Points on a hilly landscape, in no order, each with its height.
From any point a ball rolls to the lowest of the 2 points nearest to it. It stops when none of these is lower. Distance is the straight distance between rows; heights are no part of it.
<1411>: [ -9  27 -12 -26   0  24  -7  15  -7   6   7   7  -8 -29 -11 -15  -3   3
  14  18  -7   2   4]  h=481
<2047>: [ 10  -7  -5   7   2   7 -13   5  12 -12 -18   4 -18  -9 -19 -38 -14  11
   4  -2   3  27   2]  h=271
<1047>: [  2  21  -3 -11   8   9  -7  15   2   9  -4 -13 -22 -33  -5 -21  -9  -4
  14   5  18  27   2]  h=400
<311>: [ -1 -27  -9  25  -4  12  -2 -14   0  -2 -30  17  -6   7  -1 -22 -11  14
  28   5  -1  10   4]  h=452
<1036>: [ 10 -11  -4   0   0  -9  -5   9   2  17 -14 -22 -11   0   8 -16  -4 -10
 -11  -8  15  10 -14]  h=287
<1467>: [ 18   6  22  -5  -2   4   0  15  13 -22  14  -5   5  -6 -20 -10  -9   1
 -21 -13   4  22   5]  h=324
<204>: [ 19  30  27  -1  -5  -2 -11  15  14 -14   7  -5  -5 -28 -13   6   9  11
 -35   3  -1  12   7]  h=241
<1216>: [ -8  -6 -22  -8   9   6   5  -4 -23  -2  29  -7  19  19   6  20  11 -22
  -6  -6 -12 -23  -3]  h=440
<1123>: [  0  -6 -17  -9  -5   8   1  10 -18  34  -3 -23 -15 -12  19 -11   0 -24
   2   8   6   4  -6]  h=365
<1628>: [  0  11  -4 -24   6 -17 -16  14  -5  -1   4   8  -5   5  -1  -3   9 -15
 -28 -12  11 -26 -31]  h=530
<1821>: [-26  10   3   5 -11  11  -3 -24   6  -5  -6  27   9  12 -12  -6  -4  -5
 -12   3 -17  -6  -5]  h=538
<1210>: [ -4  31 -10 -24   0 -10  -9  14 -20  22   6 -11 -21 -14  20   7   9 -11
   1  16   7 -20 -16]  h=239
<1744>: [ -5  -6 -13  -2  -5 -15  -8  -8  -7   7 -21   9 -11  15   6  -6   0  -9
 -12   2   6 -11 -27]  h=392
<125>: [-17  -3 -37   4 -17  14  -3 -12 -12  20   1  16   3  18   5 -18 -18  -4
   0   7  -2  -5 -24]  h=608
<1314>: [  4 -21  -9  22   9   0  -4 -17 -14  11 -22 -13  -5  -6   1   0   8 -14
 -26  -1  -7   7  -9]  h=412
<1466>: [-11  15  -3  -7  -1 -20  -7 -12 -13  -3  -3  27 -10  10   3  19  13   5
 -12  15  -3 -21 -21]  h=651
<813>: [ 18 -23   9  26   4  -8  14   8  -7   6  -1 -33   7  -4  15  -5 -11  -1
  13 -10  15  21  12]  h=356
<1431>: [ -4   8 -23 -15  -2  27  -5   4 -19  11   6   1 -10 -30  -5 -20  -3   2
  20  18 -15  11   6]  h=503
<1764>: [ -5  16  -3 -17  -1   9  -4  17  17 -10  -4  15 -12 -16 -18 -27 -12  14
  24  12   7   5  10]  h=423
<2134>: [  5  11  -1  -6  13   4 -12   1  -2 -10  18  -6   2   0 -12  16  21 -22
 -35  -9 -16  -9  -1]  h=491
<1620>: [ -4 -13 -22  -3  -4  17 -10  -1  -2   9 -12   1   1  18  -5 -24 -12 -22
 -10 -12   1   3 -19]  h=286
<1012>: [ -3   4  19  26  10  -7  -2 -26   0 -17   4   9   3  -2  -5  35  24   8
 -13   9 -22  -9  20]  h=466
<221>: [ 15 -32   0  33   5   3  10   1  -8  12 -14 -21   0  -9   4 -15  -7   0
  18   0  10  22  11]  h=378
<832>: [ -5  -4   0  -2   5  29  -3  -2  18 -21  21  10  22   7 -27 -12  -4 -19
 -13 -20 -11   9  12]  h=418
<1861>: [-20   3  -9   8   2  -6 -14 -26 -15   5 -17  14  -8   8  -4  -6   6 -21
 -32   1 -10  -8 -21]  h=620
<1372>: [  6  -9   3  -3  -3 -32   9  19   2   5  13 -26   5   7  19   3  -3  -6
  10 -27  21  -1   4]  h=305
<2095>: [ -7 -18  -4  15 -13   4   3 -15   3   3 -31  21  -6  15   6  -7 -13  23
  29  13   3   1  -3]  h=479
<377>: [  8  -9  19  14  -3  -1  -3  -1  28 -21 -12  14   1  27 -10 -14 -15  14
   2 -19  14  17  -2]  h=480
<1105>: [  2  17  13 -18   0 -30  -9  16  13 -11   0  12  -6  -2   0   9   9   9
 -14  -9  13 -23 -15]  h=564
<1671>: [-10  11 -28  -1   1  25  -9 -14 -25  12  11   1   6  -1  -2   1   4 -17
 -23   4 -28  -4 -14]  h=558
<1239>: [ 12   0   8  -5   5  19  -3  12  16 -23  24  -1  15  -3 -25 -12  -6 -10
 -21 -16  -4  20  11]  h=372
<2039>: [-12  -2  20  18   5   9   1 -23  12 -19  18   6  20   7 -15  13  10 -11
 -22 -10 -18  -2  17]  h=277
<935>: [ 18 -17  19  20   9   9  15  -4   4 -27  14  -7  20   1 -15   2 -11   7
   2 -10  -3  24  23]  h=233
<1202>: [ -2   3  -4 -23  -4 -27  -2  14  -2  10   0  -3  -6   8  15  -3   3  -5
   3  -8  17 -22 -16]  h=290
<650>: [  4  -4  -7 -19   5  18   4  17  13  -6  17  -4  11   6 -13 -17 -10  -5
  16 -11   2   6   9]  h=606
<489>: [ 11  -7   7   0   4 -25   0   8  -1   3  -6 -21  -7  -3   7   0   4   0
 -15  -9  10   8 -11]  h=235
<1801>: [ 11   1  20  13  -2 -12  10   7   0  -2  -7 -20 -15 -16  11  -2 -16  14
  24   0  22  36  12]  h=237
<871>: [ -8  42  -9 -29  -1   8  -5  19 -13  16  14  -6  -7 -11   9   8   3  -4
   0  17  -2 -22  -8]  h=163
<137>: [  5 -35 -10  30  -7  10   9  -2 -10  22 -19  -4  -3  -5  14 -18  -7  -1
  32  12   9   7   9]  h=404
<536>: [  8 -12  10  18  10   2  15  -7  -8   8  -6 -20   2 -18   5  14   3  18
  16  13  -2  13  23]  h=323
<930>: [ 11  15  30   6   3 -26   9   5  -1  -8   6 -21  -7 -19  11  27   9  24
   1   5  -1  13  19]  h=373
<1858>: [  7  16  24  -9  -6 -19  -5  18  28  -5 -15   7  -9   1  -3 -13 -14  21
  -4  -8  22   0 -12]  h=344
<2025>: [ -7  20   2 -18   0  19   9  10  -2   2  12   3   4 -13  -3  15   6  17
  25  20 -14  -2  22]  h=532
<1369>: [ -8  -8 -31   2 -13  21 -10 -10 -17  19 -11  11  -6  -1  -1 -31 -16  -6
   5  10  -8   7 -21]  h=626
<2018>: [ -7 -26 -21  21   0  14  14 -16 -14   6  -1   0  26  24   7  -3  -8 -24
   6  -9  -3 -15  -2]  h=383
<98>: [  5  16  26   2  -6 -14   1  -2  15  -3 -23   9 -14 -15  -1  15   7  36
   0  21   0   2   4]  h=408
<1696>: [  5  -6 -13 -22   6  18  -4  20   0  11   8 -21   2   0  -5 -23  -7 -21
  -6 -15   7   9  -6]  h=328
<199>: [  5  16   6   5   7  -7 -15 -12 -10  -3  -5   7 -12  -9  -2  30  25   7
 -17  18 -22 -11   0]  h=511
<99>: [ -2   7 -17 -21  -3  20 -10  13  -6  14  -8   2 -10 -11  -9 -27 -12  -8
   1   5   1   6 -12]  h=402
<97>: [ 21  18  34  -6  -8  -4  -1  20  11 -25  14 -10   3 -17 -11   0  -3   7
 -26 -10   4  18   8]  h=282
<130>: [  0 -18 -15  -1  -7   2  -4   5  10   4 -13   0   3  34   7 -21 -11 -16
  -2 -19  14  -6 -19]  h=213
<1363>: [  7 -16   8  17   3  -7   9  -9   0   5 -20 -10  -2  -4   6   8   1  20
   9   9   2   8   8]  h=288
<1386>: [-2  2 19 -7 -5 -7 17  3 21 -8  1  8  7  4  1 13 -3 33 36  9  5 -2 18]  h=152
<404>: [  2  -4  17  14   5  14  10 -15  14 -23  15   6  21   0 -15  21   6  10
  -5  -4 -16   4  26]  h=222
<1137>: [ -9   1  11  19   5  24  -7 -27   4 -11  -2  16  11 -13 -18   4   9   0
 -15   0 -29  13  14]  h=416
<6>: [  1  27  18  -8  -2 -15  -2   5   5   8 -20   3 -20 -21   5  10   7  25
   0  22   2  -5  -2]  h=388
<447>: [ -8 -10 -21  -2  -6  17   5  -2 -12  12   2   3 -10 -15   6 -21 -13   5
  45  19  -2   7  17]  h=464
<392>: [  0  15  -1 -11   5   7   9   6  -8   0  25 -11  12   1  10  34  16  11
  18  13 -20 -18  21]  h=512
<1005>: [-15   0 -26  14  -7  23   0 -29 -26  13   2  13   6  -5   5   2  -2   6
   2  15 -26   0  -9]  h=559
<675>: [ -1  10 -12 -28   1  19  -2  17  -5  15   8 -11   0  -6  -5 -14  -4 -14
  -5   0   1  -4 -10]  h=362
<595>: [ -6   5 -17 -12  -7   2   0   0 -15  14   0   0  -4   4   8   3  -1   0
  -3  14  -2 -14 -12]  h=289
<1641>: [ -2  -7 -12 -10 -10 -28  -9   8  -9  14 -15   1 -13  13  15 -10   2 -11
  -5   0  19 -16 -29]  h=346
<1478>: [ -9  27  -1 -26  -4  13  -5  19   7   4  -2  14  -9 -18  -9 -18 -12  11
  22  18   7  -3   0]  h=453
<1987>: [ -3  32  -4 -24  -2   8   5  15   6  16   5  -8 -17 -28  14  12  -6  -3
  28   8  20   4   1]  h=281
<1131>: [ -2   0  -8  -9  -7   5   8  12   8  17   0  -2 -17  -6  19 -10 -12  -3
  45   5  25  10  10]  h=410
<848>: [ -5 -11 -11   1   4 -22 -11 -12 -21   7 -11   8 -10   8   9  10  13 -14
 -17   5   3 -12 -23]  h=381
<838>: [ -9   8   0 -18 -14 -14  10   8   3  12  -3  -1  -6   7  20   5  -5  10
  29   9  15 -16  -1]  h=377
<1753>: [  0  20  -2 -33   4   4   4  29   8   1  25 -18   8  -2   1  -5  -2 -13
  -1 -18   9 -11  -2]  h=580
<1115>: [ 12   0  16  13  10 -14  12   2  -9  -1   8 -28  -2 -14  13  25   7  16
   7   3  -3   9  20]  h=351
<368>: [  4  -2  -6  -4  11 -21 -19  -2 -30  13  -8   3 -16  -4   9  14  25 -13
 -22   7   3 -11 -27]  h=340
<1545>: [  4 -33  -8  27  -1  13   8  -7   0   3 -17   6   5  12   3 -18 -11   8
  36   1  10   5  12]  h=430
<689>: [ -1   1  -2 -15   3  14  13   8   2  -4  22 -10  19   5   0  17   6   3
  13   0 -11 -10  17]  h=494
<1682>: [ 10  -1   9   3   1  12 -13   5  21 -18  -3   8  -2   5 -26 -27 -12 -10
 -28 -20   6  21  -9]  h=458
<231>: [  2 -12   1   4  -1  10  -1   3  22 -14 -10  17   2  24 -10 -20 -14  11
  17  -9   9   7   3]  h=504
<1332>: [-11  13 -29 -15  -7  -2  -5   0 -24  16  13   5  -5  10   9   6   3  -5
 -11  15  -1 -23 -23]  h=337
<169>: [  6  17  10 -20   7 -29 -18  18  -2  -2  -1   8 -13  -9   1   4  13  -2
 -25  -9  12 -21 -27]  h=549
<1504>: [  6  16  22  -3  -6 -23  -5  11  20   5 -27   2 -19  -7   4 -10 -10  25
   5   2  23   8 -10]  h=311
<537>: [  5  21  17 -16   1   4   7  18  17 -12  22  -1  15  -6  -3  23  10  17
   4   3  -8  -4  22]  h=540
<132>: [  0   6   8 -16  -3  11   3  11  25 -19   9  19  13   7 -17  -6  -8  13
   9  -1   1   0   9]  h=417
<612>: [-12 -14 -27   3   2  20  11 -11 -17   3  16  -3  23  20   3   4  -7 -24
  -2  -8 -11 -15  -1]  h=409
<1964>: [ -5  -8  18  11   0 -11  -1 -13  26 -22   2   8  12  32  -9  -4  -4 -11
 -18 -26   5  -1  -1]  h=612
<1697>: [  6 -17   7  13   8   5   9  -8  10 -13   1  -4  15  11 -10   4  -7   1
  -2 -11  -2   9   9]  h=161
<1840>: [  9 -32 -14  16   3   4   7   1  -9  15  -6 -21  10   9   7 -10  -1 -22
  -3 -11   5   0  -3]  h=71
<1523>: [ 12 -16   4   2   5 -11   3   9  13 -16  13 -16  12  20  -3  -6  -8 -13
 -20 -33   7   7  -5]  h=327
<1487>: [ -2  -2  18   0  -3 -21   3  -5  27 -25   9  15  11  24  -7  11   1   2
 -12 -23   7 -12  -1]  h=601
<1957>: [  0   2  -1 -10   7  26   9   3   5 -11  24   0  21   0 -15  13   3   0
   4  -2 -18  -2  20]  h=474
<937>: [-13  14  -8 -21 -15  11   6   8  13  -6   4  28  12  21  -6  -5 -16  12
  15   9   4 -18  -8]  h=447
<940>: [-18   6  29  11  -9  -6  -1 -23  27 -21   1  25  15  16 -14  11   8   3
 -16  -3  -6  -9  13]  h=493
<180>: [  2 -21 -18  19   9 -10   0 -12 -41  14   5  -5   2   3  18  23  21 -17
  -1  13  -6 -18  -8]  h=371
<1709>: [ -3   1  18  -1  -4   2  12  -1  24 -17   0  18  11   5  -8  18  -1  32
  19  10  -3  -2  22]  h=78
<242>: [  0   5  15  -3  -8 -19   3   3  16   5 -24   4 -13   3   7   1  -6  28
  17   8  16   0  -1]  h=268
<944>: [-10  -3   2  -5   2 -24   1 -11  -8 -11   1  21   1  18   7  24  15   1
  -3   5  -2 -22  -9]  h=665
<49>: [ 11  -3   6   5   1  -2  -8  10   7   2 -19  -6 -19 -11  -7 -28 -12  11
   8   2  14  29   0]  h=202
<1959>: [  8   6   7  -8   3  -6   6  19   3   8  10 -29  -6 -12   7  -8  -9  -9
   5 -16  18  24   3]  h=240
<1237>: [ -8  17 -24 -12   4  13 -11  -4 -21   3  18   3   2   8  -6   6   9 -22
 -30   3 -20 -15 -15]  h=537
<493>: [ -6   0   8  18  12 -14  -6 -25 -15  -8  -5  12  -5   2   2  32  24   3
 -13  12 -17 -12   2]  h=490
<1173>: [  8  -4   7   1  -3  -6  -1  16  12   6 -12 -11 -11   6   5 -23 -14   4
  15 -10  25  20  -2]  h=119
<445>: [  6  21  12 -13   7  -5   5  14   5  -9  29 -14  10  -6   4  33  19  11
   5   2 -14 -10  22]  h=527
<408>: [ 11  27   4 -10  11  19 -13  13  -5  11   0 -13 -16 -42 -14  -6   7   3
  -8  11 -10  22   8]  h=450
<406>: [ 11  13   9  -7  12 -13 -18   4  -1 -12  18   2  -3  -4  -8  21  27 -11
 -33  -7  -8 -10  -5]  h=469
<88>: [-10 -16 -22  26   0  -3   4 -25 -31  11  -5   3   6   7  12  10   6 -14
  -6  11  -9 -16  -9]  h=325
<1945>: [  0 -23 -12   1  -7   0   9   4   6   5  -1  -6  13  31  13  -6  -8  -9
  13 -14  10 -11  -4]  h=273
<1915>: [ -3  -9 -19  -7   3  -5  10   1 -25   7  28 -10  13  15  18  22  12 -11
  11   4  -5 -28   2]  h=465
<444>: [  6  30   3 -11  11  13  -3  16  -1   4   8 -18 -19 -41  -6  -4   0  -2
   9   9   5  29  15]  h=427
<2066>: [ -8  -3  -9  -9 -10 -15   7   1 -12  13   0  -1  -5   7  21  11   3   6
  14  14   6 -18  -4]  h=339
<1177>: [ -4  28  16 -12  -5 -17   2   6   6  15 -18  -6 -25 -22  17  13   1  17
  16  16  14  -1  -2]  h=364
<1513>: [ 12 -22   5  17  -5 -20  11  18   3  10  -1 -30   2  10  23  -8  -9  -9
  15 -22  22  12   3]  h=333
<1725>: [  2 -17 -19  -1   2  24   1   1 -14  15  -2 -11   1 -11   0 -14  -6  -8
  12   5  -9   8   3]  h=217
<1397>: [-20  14 -31   1  -5   2 -10 -19 -21  14   0  14  -4  10   1  -7  -1 -16
 -28   7 -10 -10 -28]  h=600
<616>: [  5 -14  23  21   6 -29   1 -14   6 -28  13  -1   9  14  -3  15   6  -6
 -26 -27   3   2   1]  h=692
<302>: [  3  16   5 -26   1   3   3  23  16  -9  23  -5  13   1  -7   4   4  -2
 -11 -14   1 -11   2]  h=567
<1211>: [-12   0  11  18  -6 -16  -3 -31   4  -6 -33  24 -12   5  -1  16   6  17
  -7  16 -10  -8  -5]  h=457
<1172>: [  7 -22   9  30   2  -6   1 -14  12  -1 -29   1  -2  16   0  -7  -8   8
  -2  -9   9  13  -4]  h=267
<384>: [ -5   5 -16 -17   1   2   9   8 -21  19  21 -21   1  -1  24  18  10 -10
  14  12  -5 -19   7]  h=451
<1085>: [  2  13  -7 -16   6 -16 -16   8 -23  17  -1 -10 -20 -11  10   7  18 -10
 -14  12   1 -15 -18]  h=293
<55>: [ -2  12 -13 -14  11  -1 -15   3 -20  -1  22   2   0   9  -2  15  20 -23
 -26  -4 -11 -18 -15]  h=515
<202>: [ -3   2  15   9  -6  -9   0 -17   9  -4 -33  18 -13  -4  -4  13   3  29
  -2  20  -7   1  -1]  h=432
<1783>: [ 10  25  30 -13  -5  -5   8  20  19 -19  20  -3   9 -15  -5  13   0  22
   3  -2   3  13  22]  h=553
<65>: [  3 -10 -12   6   2  14 -12  -5  13 -15 -12  13  -9  -7 -21 -32 -11   9
  14  -1 -11  16   7]  h=329
<1712>: [  0  14  17 -11  -8 -10  -4   3  28 -23  15  16  13   7 -10  14   7   1
 -20 -14   3 -16   0]  h=588
<37>: [ 11 -14   4   8   9 -19  -2   0   0  -8   2 -18   1   8   1   2   1 -10
 -27 -19   6   9  -9]  h=285
<1138>: [ -7  -5 -28  -7 -15   6   8   8 -24  38  12 -13 -12  -2  28  -6  -5 -17
   9  19   5 -10  -8]  h=398
<962>: [ -1  19   6 -11  -6  -7   0   8   3  21 -19  -9 -25 -19  16  -2  -7   7
  18  12  20   8  -4]  h=334
<1787>: [  5 -29   1  13   6 -35  11   0 -18   3   6  -3   9  10  24  26  17   2
  19  -6  11 -20   3]  h=269
<179>: [ 15  33  23  -7   4  -8 -16  20   8  -5   2 -10 -12 -28  -4   5  11   5
 -34   3   0   1  -5]  h=207
<1808>: [ -3   1  -6  -3   4  23   5  -5 -11   4   4   2   2 -17  -5   7   3  16
  22  18 -20   7  17]  h=513
<855>: [  4 -17  18  11  10 -39   3  -6  -2 -20  11   6   7  15   4  25  13   4
  -8 -24   8  -8  -1]  h=684
<1243>: [  0  22  18 -18  -7 -19  -5  13  25 -20   9  20   5   0  -4  18   9  11
 -14  -8   6 -27  -1]  h=578
<2031>: [ -2  -9  12  -1   7 -31   3  -7   4 -14   4  11   4  14   6  25  15   9
  -2  -8   3 -17  -2]  h=676
<168>: [-11   1 -15  -6 -20   9   1  -3  -9  17 -12  18 -12   2   7 -17 -16  18
  29  24   4   0  -7]  h=509
<1717>: [ -7  -1  -3  -2 -20  -4   0  -3   0  17 -25  17 -13  11  13  -8 -14  22
  25  22  12  -5 -11]  h=508
<755>: [  1   1 -12  -2   1  20 -13  -8 -13  14 -19  -1 -12 -19 -10 -13   0  -3
 -14  11 -16  13 -14]  h=460
<2045>: [  6  14  -4  -4   9  22 -11   4  -8  -1   3  -3 -11 -41 -17  -6  10  12
   4  16 -24  21  17]  h=468
<237>: [ 10 -19  -2  17  11  13   6  -2   4 -22   6  -4   7  -6 -18 -15 -12  10
  18  -3  -4  21  24]  h=295
<1944>: [ 12   0   6 -13   7   3   3  20   6   1  15 -27   4  -2  -5 -12  -7 -11
 -14 -20   6  17   0]  h=283
<1187>: [ -6  -1  -5 -18 -13   0   9   6   8   4  -2  10   2  20   8  -2 -13  13
  23   7   8 -16  -4]  h=411
<26>: [ -6  11 -15 -15  -8   1  11   8 -20  32  17 -15 -13  -9  32  12   1 -15
  19  17   7 -13   4]  h=428
<1001>: [  8  -4   4  -7   2 -33   0  17  -4   7   7 -24  -4  -2  14   3   3  -6
  -7 -22  18   1  -7]  h=276
<1720>: [-10  10  17  20   3  16  -5 -29   5 -13   0  16  10  -9 -11  22  18   7
 -14  10 -30  -3  20]  h=442
<208>: [ -8 -15  18  33   8   5   1 -30  10 -10 -13   7  13  10 -13  -7  -3  -9
 -18 -12 -10  13   8]  h=352
<1853>: [-10   1  -1  -6   1  26   5  -4  14 -17  21  15  26  13 -18   4  -2 -13
  -7  -8 -14  -3  13]  h=448
<1059>: [ 18   9  26   0   8 -38 -12   8  -7 -12  15   2  -8 -10   1  30  24  14
 -17  -8  -2  -4   1]  h=419
<1969>: [  1 -33 -13  15 -10 -11  13   2  -7  15  -7  -6   6  22  24  -2  -2 -12
  15  -1  12 -18  -6]  h=316
<131>: [ -6   5 -13  -8  -4  11   5   5   3   6   0   0 -23 -17   6 -16 -14   3
  50  14  16  14  20]  h=436
<1742>: [-10   7 -27  -9  -7  24  -9  -9 -17   8  -1  13  -7 -22  -6 -21  -8  11
  13  23 -21   9  -5]  h=522
<999>: [ 13 -12  31  21  -1 -14   6  -9  12 -34  11  -6  13  11  -8  10  -4  -3
 -26 -21  -2  13   8]  h=700
<283>: [ -2  27   2 -13  -4  16  -2   4  -1   0   2   8   1 -12  -6  18  12  16
   1  23 -23  -8  10]  h=541
<1909>: [ -2  -9 -14  13   3  13 -10 -19 -19  16 -24  -6  -8 -12  -1  -4   4 -10
 -22   5 -17   6 -13]  h=438
<1664>: [-20  12  -9 -11  -6  13   0 -10   2  -5   6  19  10  17 -10  -6  -5 -16
 -19  -3 -10 -14 -13]  h=563
<1658>: [  2 -18  10   7   1 -44   9   4  -6   5   3 -10   0   3  25  23  12  11
  21  -9  16 -11   7]  h=300
<1882>: [ -2 -28  -8  32  -1   0   5 -21  -4   9 -30   1   4  10   4  -7  -2  -3
   5  -1   1   2  -5]  h=197
<1938>: [  1   0 -20 -10   2  25 -16   3 -11  11 -12   0 -13 -24 -14 -31  -7  -7
  -4   5 -12  16 -10]  h=433
<708>: [ -1  25   4  -5  -3   4  -8  -4  -5   2  -9  11 -10 -13  -3  20  16  18
 -10  27 -21 -11   2]  h=526
<287>: [-17   2  -6  -6  -9  14   2  -6  16 -11  -1  29  13  32  -8 -11 -16  -3
   8  -8   0 -10  -8]  h=482
<1876>: [-11   6 -28  -1 -10  24  -2 -14 -23  17   2  12  -1 -10   2  -6  -6  11
   6  21 -21   2 -12]  h=542
<931>: [  2 -24  -5  16  12 -14  16 -14 -19  -2   6  -6  18  10  15  28  16  -2
  14   2  -2 -24  10]  h=225
<611>: [ 14   6  18  -7  15 -28 -19  10 -11  -7  20   6   0  -3  -2  30  29  -4
 -25 -16   0  -8 -10]  h=445
<636>: [ 10 -26  -5  24   9  -4  24 -14 -10   1   3 -13  26   9   7  17   5  -2
  12  -7   1 -15  14]  h=183
<29>: [ -6 -29 -26  22 -11   4  16  -8 -17  15  -1   2  15  26  18  -1  -7 -16
  14   4   2 -20  -7]  h=354
<883>: [ 12  15  33   5  -1 -34   4   7   5 -19  11  -6  -4 -12   5  31  15  26
  -7  -1  -3   2  16]  h=393
<1272>: [  0   9  -3 -17   1  -8  -7   6  11  -4  -1   7   0  11  -7  -6   0 -13
 -25 -14   4 -15 -21]  h=510
<122>: [ -1   5  17  -4  -4 -10  10   5  16   3 -12   2  -8  -1   6   1  -9  26
  34  10  16   9  10]  h=219
<829>: [ 15  -4  28  10  -4 -17   8   7   6 -11  -9 -12  -3  -2   3  -2 -15  19
   6  -4  13  26   9]  h=284
<1662>: [  5 -19 -19   8  12  25  -2  -7  -9  -2  -1  -7   1 -20 -14 -22  -4  -4
  12   1 -15  18  11]  h=278
<1092>: [-23   4 -31  12  -5  16  -8 -28 -23  18  -1   8   3   3   4 -10  -5 -10
 -19   8 -23  -1 -22]  h=581
<522>: [  3   2  -1   0   4  22  -4  -7  -1  -6  -2   9  -1 -24 -17  -4   6  14
   4  11 -22  14  13]  h=492
<1221>: [ 13  28  11 -13   5  -3   3  23   0   4  16 -30  -9 -26   4   5  -5  -9
  -3 -14  14  24   4]  h=279
<441>: [-11  -4 -23  -5 -18  13  -2   2  -9  14  -7  14 -18  -4   6 -32 -19   9
  39  20   3   4   3]  h=488
<229>: [-19 -11  14  29   6  16  -2 -34   6  -6 -11  18  16   3 -14 -10  -1  -6
  -8  -6 -22   9  11]  h=382
<812>: [ -5 -14 -12   8  -2  18  -8 -12   3  -1 -19  14   2  13 -10 -22 -11  -9
   1  -9  -3   9 -10]  h=345
<563>: [  4  -6  16  13  -1  11  -7  -5  24 -26   3  10   7   9 -26 -20 -11 -10
 -20 -21   4  24   4]  h=429
<1404>: [ -2   0  -8 -29   1  10   8  23  10   4  19 -14  14  11   1 -11  -9 -10
  17 -17  11  -4   1]  h=593
<1551>: [  0 -11  -1   0  -6  -1  14  11   7  19   1 -12  -4   5  23  -3 -11  -3
  40  -3  22   5  10]  h=431
<793>: [ -2   4 -11  -4  -4  11  -5   6  22 -24  -7  19 -10  -8 -23 -31 -11  19
  24  10  -4   9  15]  h=384
<594>: [  7 -24  -3  32  17 -15  -1 -20 -15   3 -16 -15   1  -3   3  11  14 -11
 -22  -3  -2   1  -4]  h=385
<648>: [  2 -10   2   0   1  -3   6  -5   7  -2  -7  -5   4   8   0   7   0   5
   3  -2   1  -3   1]  h=230
<1150>: [ 11 -33 -11  21   9  -2  13  -4  -9   4   4 -24  23  12   7   3   1 -20
   0 -16   4  -8   4]  h=131
<120>: [ -1   8  -5 -12  -3   7  -4  11   1  21 -10 -12 -21 -20   7 -17  -8  -7
  18   8  18  16  -4]  h=370
<1575>: [ 11   0   9   5  -3 -10   5  14   5  10  -5 -21 -17  -9  16 -11 -14  -1
  20  -9  28  31   3]  h=188
<1888>: [ -6  12  12  -9  -8   9  -2  -3  25 -16  -5  25   4   4 -16   4  -1  10
  -6   4  -2  -6   2]  h=449
<693>: [  8 -15  10  30  19 -14   4 -21  -9 -12  -3 -10   3   1  -3  19  13  -5
 -22  -8  -7   3   6]  h=353
<2122>: [  3   9  15 -14  -7  -6   3  13  30 -10  -6  15   2  11  -7 -10 -11  21
  12  -6  15  -3  -1]  h=380
<1974>: [  3  24   7 -26  -1  16  -1  20  17 -10  23   8  15  -6 -11   8   6   1
  -8   0  -6 -10  11]  h=555
<1687>: [ -7  -8   4   1  -3   9   7  -2  26 -17   0  20  14  37  -6  -7 -14   2
  12 -16   6  -5   2]  h=505
<1313>: [ 10 -21 -10  21  15  23   5 -13 -18   4  -4 -14   3 -30  -8 -10   0   5
  15   6 -18  19  20]  h=319
<1279>: [  5  -4  23  11   1   8  13  -6  20 -26  12  10  18  -3 -14  18   0  24
   7   5  -8  10  29]  h=167
<1495>: [-15  16  -3   2  -3  -5 -11 -22 -10   0 -15  21 -11   3  -4   5   9  -3
 -26  12 -13 -12 -19]  h=635
<1257>: [ 11 -10  21   9  -6 -25  10   4  16  -8 -10  -9   1  12   7   2  -8  23
   9 -10  12  10   5]  h=315
<1235>: [  5 -35 -14  19   7 -18   0  -5 -34  15   1  -6   6   4  19  13  19 -24
  -5   0   7 -18 -13]  h=401
<987>: [-15  16  20  -2 -13  12  -5 -12  27 -21   6  33  17   7 -18   7   5   0
 -15   0  -5  -9  13]  h=471
<93>: [  6 -17  -8   7  -6  -8  -1  11  -4  32 -16 -27 -18  -8  20 -17  -2 -19
  -2   1  17  11 -11]  h=326
<895>: [ -1 -24 -22   8  -2  14   5  -4 -18  20  -3 -11   6   2   8  -6  -3 -15
   4   2  -5  -3  -4]  h=153
<1056>: [  5 -25 -17  -2   6  -8   0   6  -6   4   3 -20   8  17   7  -6   4 -27
 -15 -20   8  -7 -14]  h=159
<1149>: [ -2  -9 -21  -4   0   2   0  -3 -21  15  -1 -14  -3   2  11   4   9 -13
 -10   6  -6 -12  -9]  h=229
<1035>: [  0  -8  17  30  17  -2  -1 -26  -3 -16   5  -7   9   2 -11  16  14 -13
 -29  -9 -17   3  13]  h=322
<788>: [ 11 -15  19  24  -1   2  -1  -4  21 -27  -4   6   5  18 -17 -17 -17   2
 -11 -21   6  27   5]  h=455
<263>: [ -1  24  -3 -28   2  26  -5  23   8  -5  16   8   8 -18 -18  -8   0  -1
   2   9  -7  -2  10]  h=571
<136>: [-16  10 -25 -11 -10  21  -2  -5  -5   4   4  21   8  13 -10 -16 -17  -7
  -4   1  -9  -4 -19]  h=586
<1490>: [ -1 -13 -13 -19  -1 -16   0  15  -8  10  11 -14   4  17  14  -3   3 -22
  -4 -18  12 -18 -17]  h=228
<333>: [-11 -17 -15  27  -2   5   5 -30 -19   9 -22   5   4   5   8   3  -1  -5
  -1   8 -11  -4  -5]  h=270
<1247>: [ -7  36  -1 -34   0   7   2  24   3  13  11  -8  -8 -18   8   3  -3  -4
  14   5  12 -11  -3]  h=234
<699>: [  2   2   2  -8   2   5  -9   1  16  -5  -8   3  -1   7 -15 -15  -5 -14
 -29 -16   4   3 -18]  h=489
<96>: [ 13  36  17 -15   8   0  -7  25   4   1  16 -23  -7 -27  -3   5   6  -5
 -22  -3   3  13   1]  h=251
<1636>: [ -7 -13  13  25   5  -5  -4 -25  15  -8 -23   9   0  19  -9 -10  -6  -5
 -19 -13   0   9  -2]  h=318
<100>: [-28   3  14  10  -5  -6  -2 -30  10 -14  -4  27   9  20  -7   3   5  -3
 -13   2 -15 -14   5]  h=514

For each start below, name the point where the ball stops.
<883> => <1697>
<125> => <1709>
<537> => <179>
<1012> => <1882>
<2095> => <489>
<1187> => <1840>
<1909> => <1709>
<384> => <489>
<2025> => <962>
<1369> => <1173>
<650> => <1709>
<1005> => <1173>
<263> => <1173>

Call two points neighbours if one is among the 2 nearest of the other. Go from one point of each pair to the other, from neighbour to neighbour, staying as low as possible. Name the highest point that can't be avoided.
<130>, <1974> => <263>
<1840>, <962> => <1744>
<1173>, <1709> => <1257>
<489>, <179> => <1523>
<179>, <1959> => <1221>
